Each row is a point on a landscape with many peaks, with its height.
From any point a climber steps to the highest of the 3 points nearest to it. It stops when none of these is higher. Distance is the straight distance between rows; heights are no part of it.
Nivu: [ -7  -5   7 -19  -6  -2  -4   0 -19 -13  -9  21  -4  -8 -15  10   6 -20
  11 -17]  (h 3.09)
lale: [  2  12  16 -14 -10  -1  -2  11   2   9  -1 -13  13  10  17  -2  14   7
  18  20]  (h 5.24)
temi: [ 10  13   8  -3 -13   1  10  10  18  21   4 -15  14  13  21  -8   4  16
  16  21]  (h 6.20)
toti: [  5  -3  -4  -5 -14   1  -8  10  11  -2   2 -20   6  -4   6  -1   1  12
  11  27]  (h 4.04)
tok: [  1  -2  -8   3  12   3  -5   6  -2  -8   3 -13  -4  -5   5  -5  -5   3
  -6  10]  (h 3.80)
nofiv: [ -3   0   2   1  25  -3  -7  -1 -17 -16  -3   6 -11  -6   5  -9   3  -8
  -8 -10]  (h 2.02)
fek: [-16   6  51 -17 -12   0  -7   6 -35   3 -17  13   3   1   4   6  38 -27
  22  -9]  (h 1.27)
Fezu: [ 14  13  13   3 -13   3  23   2  25  25  -1 -13  15  19  28 -24   4  17
  22  20]  (h 6.13)
bamel: [ 13  -2 -16  34  -2   5  14   0  47  17  23 -23   1  16   8 -34 -15  29
 -23  11]  (h 4.71)
pil: [ -8 -11 -12 -24 -16  -8  -8   0  -6  -9  -3  15   3  -9 -30  37  -6  -7
  15 -12]  (h 3.52)
ren: [-12  -5  24  -9  12  -3  -3  -8 -36 -12 -14  27 -18  -4  -5   7  16 -33
  -7 -32]  (h 0.34)
sero: [ -7   4  23 -19 -14   0  -9   7 -14  -5 -13   5   4   0   0   3  20  -9
  18   5]  (h 2.47)
Temo: [ 15   1  -6  25 -12   6  20  -2  46  22  18 -26   6  16  12 -26 -10  28
  -2  23]  (h 5.09)
Bet: [-17   5  46 -23 -27  -1  -8   9 -32   3 -14  19   7  -2   1  14  36 -26
  29  -3]  (h 1.12)
kuni: [  9  17   2  13  19   0   6   0   5  13   0  -2   7  16  22 -19  -2   9
  -4  -2]  (h 4.36)
nevam: [ -3 -18 -26   4  13   8  -1  -3   2 -19   2  -8 -10 -17 -12   1 -15   0
 -11  -1]  (h 4.05)
rez: [  8   1  -8  10 -19   3   8   9  36  15  20 -29   8   8  10 -12 -13  28
   0  25]  (h 4.75)
letuz: [ -6  -8 -12 -22   6 -10  -5  -4 -18 -16  -8  21 -16  -8 -30  40  -5 -20
  -4 -35]  (h 5.44)
neput: [-10 -18 -22  -6 -38   5  -7  -1  17 -11   5 -12  10 -19 -20  13 -15   8
  18  18]  (h 4.64)
zaku: [  0 -14 -23   6  23   1  -5  -5  -3 -19   2  -3 -13 -14  -8  -2 -10  -1
 -15  -1]  (h 3.60)
tineg: [-11   0  37  -2  22  -4 -10  -7 -43  -3 -12  23 -14  -1  10   2  27 -30
  -6 -26]  (h 0.94)
fipi: [ -6  -9  -8 -20 -25  -4  -7   4  -5 -14  -6  11   7 -11 -22  24  -7  -7
  25   0]  (h 3.25)
geku: [ -4  -8   1 -15 -14   1  -3   1  -8 -13  -8   6   3 -11 -11  12   5 -10
  15  -1]  (h 2.93)
Burip: [ 10   6 -16  28  22   2   7   0  15   8  15 -14   2   8  10 -22 -17  13
 -24   1]  (h 4.44)
Posip: [  2  -6 -20  18 -18   3   0   7  40   6  25 -33  -2  -3   2 -10 -23  33
 -21  28]  (h 3.71)
rodek: [  6   8  -2   8  20  -3  -4   5  -6  -1   2  -5  -3   6  15  -9  -2   6
 -10   3]  (h 3.15)
kaneb: [ 12  13   5  11  -3   4  13   2  20  20  -1 -14  10  17  24 -19   0  17
  10  11]  (h 7.38)
rimu: [ -2 -16 -15  -8  -4   2  -3  -2   0 -20  -1  -1   0 -16 -15   6  -6  -5
   5   1]  (h 5.22)
Zapa: [ -5 -16 -18  -6 -18   5  -6   3   9 -16   1 -10   4 -14 -15   7  -9   2
   7  12]  (h 6.61)
moz: [-11  10  38 -20 -16  -4  -8   7 -16   7 -12   6   7   6  11   4  32  -7
  26   8]  (h 2.16)
lik: [ -2 -15 -20  -8  14   0   0  -4  -5 -20  -7  10 -14 -11 -22  13 -10 -12
  -5 -24]  (h 5.40)
Fudal: [  1  -9 -24  14  13   4  -4   3  10 -10  14 -21  -7  -8   0  -4 -19  13
 -20  11]  (h 3.79)
Gegol: [-13   4   5 -33 -29 -16 -11  -4 -23  -5  -8  24   2  -5 -31  56  10 -19
  24 -10]  (h 2.05)
Sufe: [  9   2 -16  24   5   5   6   6  28  11  18 -25   0   5   9 -17 -22  22
 -19  13]  (h 4.90)
puf: [ -4  11  29   3  33  -7  -8  -2 -35   4 -10  18  -4   8  21  -5  21 -15
 -12 -21]  (h 0.11)
sor: [ 21  -3  13  27  -4  10  34 -14  44  27   6 -14   3  21  27 -47   8  33
   6  47]  (h 4.84)
Zalat: [ 11  17   6   8   1   3  17   2  13  23  -2  -7  10  20  26 -21   3  13
  11   6]  (h 6.32)
talaz: [-15   4  47 -10   6  -2  -6   2 -42   6 -15  16  -3   4  13   4  38 -29
  10 -22]  (h 1.48)
Lef: [ 15   5 -22  37  41   6   0  -5  15  13  12  -6   3   7  12 -35 -20  10
 -39 -11]  (h 3.96)
Vuk: [ 15   8   4  13 -14   7  26   1  36  27   7 -16  11  20  19 -28  -3  22
  13  23]  (h 5.50)
dazib: [ -4 -10  -1  -8  17  -2  -2  -5 -23 -20 -13  20 -18  -8 -16  12   1 -22
  -7 -30]  (h 2.73)
ropin: [ -4 -12  -5 -12   3   2  -2  -1  -8 -20  -5  13 -10 -12 -17  10  -3 -13
   0 -17]  (h 4.19)
kepi: [ 16  19  -2  23  29   3  14 -11   5  16  -3  10   8  17  22 -35   5   2
 -15 -10]  (h 6.80)
garo: [ 10   4 -16  21  42  -3  -6  -3  -4  -5   7  -1  -6  -3  10 -15 -15   5
 -28  -6]  (h 2.59)
dabi: [-15   7  53 -20 -37  -5  -7   8 -21  10 -16  11  18   1   2  15  44 -19
  40   7]  (h 0.86)
Vavo: [  1 -12 -26  14  30   3  -3  -5   2 -18   5 -12 -13 -16  -4  -7 -17   3
 -26  -1]  (h 3.50)
pif: [ -1 -18 -26   0  26   2   0  -9  -3 -25  -5   8 -17 -16 -19  10 -12 -11
 -18 -24]  (h 4.41)
rap: [-10 -13 -24 -15 -35  -6 -12   0  10 -12   3   0  13 -15 -27  32 -17   3
  27   5]  (h 3.57)
beg: [  8  16  -3  13  34  -1  -2   0  -7   3   2   2   3   8  17 -17  -4   5
 -16  -8]  (h 3.23)
kezir: [-10   1  13 -25 -35  -7  -6   2 -17  -8  -7  18  11  -7 -18  28   5 -14
  33  -1]  (h 2.87)
guvel: [ -8  -2 -10 -24 -35 -13 -13  -3  -7  -8   0  12   9  -8 -32  45  -5  -5
  33   2]  (h 3.22)
sil: [ 2 14 10 -4  6 -5 -3 12 -6  2 -5 -5  2  8 16 -8  9  3  6  5]  (h 5.73)
filek: [  2  -5 -29  29  10   4   1   2  30   0  24 -28  -9  -3   2 -15 -33  28
 -38  13]  (h 5.51)
nizo: [ 15  14   4  19  11   7  19 -10  17  22  -4   2  11  21  26 -39   5   8
   2   6]  (h 4.47)
Bepel: [  1  -6 -43  39  35   3  -3  -2  18  -9  21 -17 -14  -8  -1 -15 -39  22
 -55   2]  (h 7.12)
Venef: [-16   1  30 -18  -5   2   1  -4 -42   3 -17  33 -11  -4 -13  34  13 -42
   6 -35]  (h 0.85)
gola: [ -5 -16 -21   0 -27   5  -6   4  21  -6  10 -26   4 -15  -5   3 -12  17
   5  32]  (h 3.67)
vin: [ 21   9  -6  32  23  14  22 -18  24  22   3   0   7  18  24 -46   4  13
 -17  11]  (h 3.13)
kol: [  1  -5 -30  23 -10   3  -2   3  40  -5  30 -31 -10  -6  -3 -10 -31  36
 -36  27]  (h 4.48)
Zos: [ -3 -14 -26 -17   4  -3  -6  -1  -3 -19  -2  10  -8 -13 -36  34 -11 -11
  -3 -24]  (h 7.33)
Nifi: [ -9  -3   8 -22   3  -5   1  -7 -27 -11 -12  27 -15  -7 -23  29   4 -30
  -2 -36]  (h 3.66)
tovur: [-14   8  38 -25 -38  -2  -4   2 -30   1 -13  25   8  -5 -12  29  26 -24
  34  -4]  (h 0.83)
Kimu: [ -6  -5   2 -19 -30  -2  -6   4  -5 -10  -8  11  10 -11 -18  16   3  -8
  27   5]  (h 3.10)
gumos: [-11  -2  28 -20 -15   0  -7   1 -29  -9 -15  23  -4  -3 -10  12  19 -22
  17 -17]  (h 2.37)
bot: [ -1  -6 -37  34  16   2  -2   0  33  -5  26 -24 -16  -6  -2 -18 -39  28
 -50  10]  (h 6.08)
Rifo: [ 24   9 -14  37  38  17  18 -21  14  21  -2   7   8  16  25 -52   8  10
 -36   5]  (h 2.06)
zepot: [ 10  -1  -5   6 -10   0   1  10  22  11  14 -27   4   3  12  -6 -10  20
   0  26]  (h 4.46)
Dule: [ -2  -4   3 -16 -27  -1  -9   9   1  -6  -6 -13  12  -9   0   3  12   5
  24  24]  (h 3.69)
ripad: [  6   2   1  -2   1  -2  -6   9   3   0   3 -15   6   0   9  -2   2   9
   5  14]  (h 4.50)
suf: [-10  -2   8 -29  -1 -11  -4  -7 -34  -3 -13  27 -17  -4 -26  55   7 -35
  -6 -39]  (h 2.71)
tet: [-11   9  34 -12   4  -4  -9   5 -24   2 -11   8  -3   6  16  -2  25 -12
   9  -7]  (h 1.94)
Somu: [-13   1  18 -27 -14  -6  -2  -4 -32   0 -11  31  -5  -2 -22  42   8 -29
   9 -25]  (h 1.47)
guzi: [ 13   4  -9  19   1   3   9   6  27  15  15 -22   2  10  11 -17  -9  20
  -7  14]  (h 4.59)
Sek: [ -4 -15 -24   2 -10   7  -5   0  15 -12   9 -21  -3 -15  -8   1 -16  11
  -5  18]  (h 4.86)
pak: [ 18  -1 -13  41  13  13  19 -15  38  23  11 -10   1  18  16 -45  -3  21
 -20  15]  (h 4.01)
pubup: [ -1  19  22  -8  -3  -4   7   8  -2  19  -8  -1  11  19  24 -10  16   9
  22   7]  (h 4.18)
Rabi: [  6  15  11   7  31  -6  -4  -1 -16   6  -5   7   0  11  20 -12   5   2
  -9 -13]  (h 2.33)
pum: [ -7  -5  -5 -32  -7 -16 -13  -4 -15 -11  -7  21  -8  -7 -34  52  -1 -19
   6 -27]  (h 4.28)
Sal: [ 10  12  -9  21  38  -1  -2  -1  -2   4   1   1   3   6  16 -23 -11   5
 -25 -11]  (h 2.85)
dumap: [-14   2  25 -29 -22  -4  -2   0 -33  -1 -12  31  -1  -3 -22  34  13 -29
  17 -21]  (h 1.60)

For each start below, name the point where the climber stops.
Bet | Zos
garo | Zapa
dabi | Zos
dumap | Zos
puf | kaneb
Somu | Zos
zepot | kaneb

Call two points neighbours if one is among the 3 nearest of the other. Go from one point of each pair to the other, from neighbour to neighbour, staying as high as possible. Name the lowest point that can't be avoided.
Zapa / Sufe | Fudal
Bepel / sil | bamel
sil / kaneb | lale
Bepel / kepi | nizo
Zos / Zapa | ropin
